A landscape with many valleys, sampled at points; each row gives a point and its height.
A ball rolls from a point to whichever of its 2 nearest points has the largest drop for the distance, and stops where none of them is lower. Distance is the straight distance between rows; heights are no part of it.
Q897 h=48.7: [-98 -25   1 -46 -59  64 -84  15  22  -6  16 -36 -66 -60  22 -57  33   6
  10  49]
Q849 h=24.5: [ 67 -10  -8  56 -13 -32 -10  58  19 -37 -50  47 -40 -20  -8 -39 -36  28
  13 -17]
Q642 h=46.6: [-65 -13  53   2 -60  30 -36  40  22  14  -3 -28  24 -40 -24 -30  -6  26
   0  31]
Q329 h=46.5: [ 60 -17  44  18  64 -95  22 -42 -20  22  10  31 -17  61 -13  33  -9  -6
   1   4]
Q185 h=20.2: [ 64 -43   2  30  54  61  42   0  -5  19 -35 -35  35 -13   1  36 -26  23
  -8 -29]
Q916 h=43.7: [-73  30 -25 -19 -10  52  -4  23  -5 -24   2 -37  49 -30  25 -43  21 -40
 -14 -10]
Q894 h=70.9: [  5  51 -38  12  47 -81  14  -5 -17 -15   0  41 -16  14  20  28  26 -47
  -4  18]
Q920 h=41.5: [-41  41  18  -7 -60  71 -10 -22  19  47 -28   7  23 -38  -2   0  61  20
 -40  73]
Q756 h=42.3: [-68  51 -17 -13 -46  77  -6  -6  14  28 -14 -12  39 -49  26 -16  64 -14
 -39  54]
Q560 h=49.2: [ 42 -21  35  24  34 -11  21 -11  -9  14   7   0  25  27 -10  22 -26  18
  10 -25]
Q647 h=46.8: [-21  -4 -38  17 -17 112  10  67 -10 -33 -43 -21  15 -61   6 -30 -29 -19
  -2  -4]
Q34 h=69.6: [ 33   4 -63 -19  61 -63  15 -71 -17   1 -25  -4 -55  50 -15  57  26 -15
  -2 -13]
Q614 h=26.3: [  3  -6 -19 -63  81 -48  20  24   6   9  75  18  19  11  23  50 -25 -27
  31 -60]
Q644 h=19.2: [-58   3 -30 -51   7   8 -10   7   6 -13  57 -36  40  14  23 -16 -19  -8
  24 -60]
Q662 h=19.4: [ 57 -15 -30  44  -6 -82  10  65  33 -44 -42  42 -20 -26  26 -17 -53   8
  -3 -17]
Q261 h=73.0: [ -2  38 -39   8  53 -57  19  25 -15 -28   2  19  -5 -11  25  26  -1 -47
  -1 -18]
Q274 h=18.5: [-90 -13   3 -39 -45   8 -43   1  26   2  34 -45  25   3   4 -38  -3   5
  18 -14]
Q502 h=30.6: [ 37 -24  14   7 -47 -18 -21  46  10 -36  20  38 -42   4 -24 -29 -66  45
  52 -60]
Q217 h=15.8: [ 57 -22 -37  27  72  31  39   3  -8   3 -32 -19   4 -15  14  53 -20   7
   2 -48]
Q341 h=47.9: [  4 -81  53  -8 -61  32 -34 -36   8   0  -5 -23 -71  24 -49  -5 -12  58
  17  -5]
Q13 h=54.0: [-34  32  41   3 -69 -11 -39  -4 -13 -33   6  50 -32  42 -53 -37  34  19
  15  32]
Q531 h=82.6: [ 51  -4 -28  29  78 -64  28   0  -6   9 -25  24 -21   7  29  57  13 -16
 -13   1]
Q684 h=49.7: [-100    9  -16  -63  -62   61  -46   32    1  -52   12  -44  -19  -36
   36  -88   26  -44   -7  -14]
Q119 h=45.9: [-35 -11  42  23 -43  47 -11  48   5  -2  -9 -14  46 -33 -16 -26 -18  10
  -2  19]
Q874 h=24.7: [ 29  -9 -23 -49  18  16  25  34  12   7  76 -23  42  -8  14  31 -55  25
  34 -68]
Q144 h=33.4: [ 38 -21 -21   5 -42 -32 -17  50  12 -50   5  38 -72 -20   0 -28 -71  19
  43 -59]
Q36 h=46.9: [ 47 -31  50  29   0  19  18  27   6  13   7  -1  50   4 -12   1 -58  38
  18 -23]
Q966 h=18.6: [ -2 -13  67  -8 -46  10  26 -92  22  66 -31 -40  -2 -10 -46   4  44  15
 -52  81]
Q539 h=23.8: [ -8 -19  -7 -47   1  40  18  42  19  14  73 -37  76 -20  19   7 -54  19
  20 -50]
Q366 h=30.9: [ 13 -18   6 -41  92 -77  14   3  -4  28  62  31   4  34  12  55 -21 -34
  19 -36]
Q569 h=40.1: [  1  39  32  27 -47  70  11  -8  -6  22 -31  41  35 -20  -5  -1  43  16
 -34  64]
Q887 h=22.2: [-56 -25  28 -46 -18  -1 -21   0  46  63  55 -75  68 -16  16  -2 -32  26
   5 -11]
Q436 h=34.6: [ 57  60  30  67  19 -23  33  22 -34  11  -5  82  19  -8  27 -16  17 -31
 -34  53]
Q410 h=14.3: [ 92  40  19  68 -16 -37  -1   9  13  -7 -49  90 -25   6 -10 -29  33  25
 -18  34]
Q298 h=27.9: [ 54 -11  11  51 -18  26  -5  65   6 -40 -50  48 -31 -22 -28 -50 -32  30
  20  -7]
Q681 h=35.9: [ 21 -15 -48  -2 -43 -34 -18  58   7 -73 -16  25 -93 -40  23 -26 -65 -20
  24 -53]
Q483 h=55.5: [-49  38 -25 -30 -44 -42 -55 -41 -23 -31  25  23 -36  70 -42 -33  25 -15
  35   5]
Q374 h=15.7: [-42  24  14  -4  32  12   2 -32 -23  32  27 -17  55  27  16  10  47 -30
 -25  43]
Q371 h=12.1: [ -5   0  46 -12 -22   0  12 -84  -7  46  -8 -27  21  36 -31  13  41   3
 -38  67]
Q559 h=23.1: [ -7 -42  58  -3 -45  17  20 -78  26  52 -42 -66 -14 -22 -51   4  25  30
 -42  49]
Q314 h=45.3: [-23  -7  15  13 -15  49   9  54  -2 -20   2 -18  56 -30  -3 -22 -43  -6
   6 -16]
Q814 h=27.3: [ 84  29  26  74  22 -54  17   6  -7   7 -29  65  -2   8  12  -5  16   1
 -17  35]
Q588 h=46.1: [  8 -27  57   1  -8  17  15  44   5  19  44 -12  81  -8   0   0 -66  22
  10 -14]
Q500 h=53.3: [ 32   1  41  31  24 -18  17 -41 -19  14  -8   3  13  46 -21  18   9   4
  -5   8]
Q699 h=42.5: [  -4   64  -40    8  -35 -110   -3   11   -6  -58  -16   52  -54   13
    7   -8   14  -34   -8   10]
Q676 h=27.8: [ 64 -10   1   3 -20 -24  14  58  18 -22  30  27   2  -9  -7 -12 -86  38
  41 -61]
Q198 h=73.2: [ 24  -3 -72   2  45 -23   5 -40 -12  -6 -20 -16 -52  25   6  52   9  -6
  13 -43]
Q451 h=22.9: [ 17 -32  18  15  61  56  31  19  -9  26   6 -29  68 -15  18  38 -29  -2
  -7 -19]
Q72 h=80.7: [ 77  -3 -42  36  60 -49  29 -29   5   3 -51   8 -41   9  12  51  21   5
 -16 -11]
Q742 h=38.7: [ 19 -36   4   2 -26  36   7 -79  -9   2 -30 -35 -44  37 -42  14  25  21
  -4  -3]
Q202 h=49.1: [-108   -4  -15  -52  -62   69  -64   27   18  -21    9  -42  -40  -61
   36  -75   39  -20   -1   24]
Q487 h=25.3: [ 12  55 -47  19  58  29  30 -11 -27   3 -13  19  17 -14  27  41  49 -37
 -20  13]
Q102 h=54.1: [ 54   3  42  18  40 -63  22 -69 -27  16  -4  23 -11  71 -28  19  18 -10
  -8  24]
Q773 h=47.2: [-16 -22 -30  -5 -27 102  -5  71 -10 -47 -21 -12 -16 -53   5 -39 -49 -16
  17 -30]
Q537 h=50.3: [-33 -48  58  -8 -71  24 -55 -12   6   1   1 -13 -54  19 -48 -15   7  58
  14  26]
Q540 h=23.7: [ 59  44  19  55 -29  -2   0  39   3 -31 -51  87 -25 -18 -17 -44  18  18
  -5  32]
Q520 h=37.9: [ 41  57  38  52 -20  34  25   8 -20  11 -21  71  36  -6   6 -15  32  -7
 -26  53]
Q379 h=17.4: [-45   5  47 -14 -29  -9 -23 -55   8  58   5 -46  36  20 -24  -2  35   4
 -24  64]
Q126 h=52.0: [-31 -17  61  -1 -70  20 -51   5 -10 -32   0  34 -63  24 -55 -30  30  55
  16  47]
Q904 h=14.9: [ 68 -33 -53  32  35 -70  21  50  35 -23 -28  24 -14 -23  41  29 -57  21
  -3 -35]
Q149 h=67.0: [ 28  43   2  16  59 -92  17 -20 -36  20  16  67 -16  40  21  31  38 -45
 -21  52]
Q925 h=37.4: [  37  -22   33  -16   75 -107   15  -11  -15   33   49   40   -7   55
    3   49  -22  -18   14  -14]
Q203 h=27.2: [ 45  28  14  39 -31  37   2  67  -3 -53 -58  76 -36 -36 -22 -57   8  21
  -3  27]
Q576 h=10.0: [ 64 -24 -33  18  75 -31  34  30  11   4 -14  10   0 -16  27  52 -42   7
   7 -49]
Q230 h=29.9: [ 40  59  -7  47 -13 -46  15  34  -6 -40 -37  66 -20 -21   4 -22  14 -19
 -10  19]
Q167 h=24.4: [ -8 -39  33  -8  68  38  25  -2  -8  45  27 -45  68   1  23  43  -6 -10
 -21  -7]
Q376 h=28.6: [-53 -36  27 -44  41  -1  -2 -49  24  80  22 -87  59   1  18  19  16  -7
 -25  25]
Q922 h=23.4: [  6  24 -30  30  41  34  20  -5 -21  -3 -19  -3  15  -4   9  30  24 -15
  -6  -5]
Q390 h=15.6: [-90 -14 -34 -67 -29  10 -42 -10  24   2  59 -56  26  17  32 -46 -11   5
  31 -45]
Q632 h=42.9: [-65  54 -36  -9 -13  69   1   3  -6 -11  -3 -16  42 -31  26 -23  56 -36
 -27  20]
Q936 h=26.0: [ 43  -5 -25 -23  -5   2  19  50   7 -16  49   2  14 -14   7  10 -72  25
  38 -76]
Q131 h=26.5: [-28 -48  31 -34  59  16  20 -39   3  60  31 -61  60  16  18  37   8 -13
 -27   6]
Q658 h=48.6: [-31  69 -65 -14 -22 -67 -22 -15 -19 -52   3  33 -58  23  -2 -12  19 -47
  12 -11]
Q532 h=43.8: [ 14 -47  21   1 -35  14 -15 -54  -5  -6 -14 -22 -50  46 -46   2   0  39
  18 -20]
Q832 h=76.0: [ 53 -24 -65  25  14 -30  -8 -25   1 -16 -29  -2 -83  11   9  33 -15  18
  27 -54]
Q150 h=62.0: [ 19  20  -7 -17  79 -67  13 -53 -38  26  12  33 -12  62  -6  44  42 -47
  -6  28]
Q242 h=9.5: [-23  42 -20 -10  30  25   9 -52 -26  22   5  -2  34  33   5  24  62 -26
 -22  32]
Q91 h=20.9: [-83  -9  18 -45 -19 -19 -37  -6  38  46  40 -65  57   3  16 -30 -10  14
   8   3]
Q696 h=78.3: [ 77 -15 -38  46  30 -28  13 -12   5  -8 -50   9 -50   4   0  25  -3  25
   5 -35]
Q172 h=46.2: [  7  20 -17  35   0  66  21  49 -15 -28 -34   1  29 -40   0 -14 -17 -16
   0 -10]
Q295 h=20.5: [-78   5  38 -20 -16 -20 -34 -23  24  57  23 -57  60   6  10 -22  23  -1
  -7  46]
Q772 h=33.3: [   7  -59    5  -21  -21   25   32 -109    1   12  -22  -64  -31   22
  -47   12   17   16  -21    3]
Q667 h=47.7: [-42 -40 -29 -20 -40  95 -29  49   2 -36  14 -30 -14 -47  14 -34 -44  -3
  24 -35]
Q934 h=52.7: [-32  37 -63 -22 -19 -46 -49 -43 -23 -35  12  17 -69  55 -23 -11  18 -25
  39 -13]
Q307 h=48.2: [-73 -40  19 -24 -60  80 -68  34   2 -29  12 -15 -58 -50   1 -36  11  17
   9  36]
Q811 h=18.4: [  6  71 -37   2  26  10  19 -46 -29  14  -9  38   5  24  12  29  57 -31
 -17  28]
Q400 h=35.6: [  26   63  -17   31  -20 -101   18   31   -1  -49  -30   69  -25  -12
   30  -12   12  -37  -28   28]
Q770 h=23.0: [-26   9 -24 -56  54 -20  12  19   5 -10  77  -9  38  13  22  16 -27 -21
  27 -66]
Q889 h=65.9: [ 16   5 -37 -36  80 -74  12 -72 -30  16  -8  11 -27  66 -24  51  31 -35
   3   5]
Q775 h=44.5: [-48  12 -11  -2  15  45   6  33  -8 -14  15 -32  65 -26  19 -11 -11 -29
  -3 -18]
Q470 h=23.2: [-25 -30  16 -40 -20  29  -1  22  36  39  61 -61  72 -20  12  10 -46  34
   9 -31]
Q50 h=47.5: [-65  -3  13  -9 -63  65 -44  19  10  -1 -10 -17 -15 -38 -14 -25  36  21
  -8  43]
Q777 h=28.5: [  0 -66  40  -9 -22  19  38 -81  18  36 -24 -76  -4  -1 -45  15  -1  27
 -25   7]

Call two points neighbours if one is among the 2 nearest of the other. Go from one point of each pair to the other, from neighbour to neighbour, staying as low as possible. Name the highest point that can't be avoided.
Q576 and Q242: Q376
Q242 and Q390: Q91
Q242 and Q371: Q379
Q410 and Q576: Q298

Two balls start at each pair of points below. Name the first point that both come to, or write never.
Q832 and Q676: never
Q897 and Q667: Q314
Q144 and Q532: Q371

Where does a ball stop that starts at each point below?
Q126: Q371
Q72: Q150
Q684: Q410
Q772: Q371
Q202: Q410
Q298: Q576
Q773: Q410
Q131: Q576
Q483: Q410
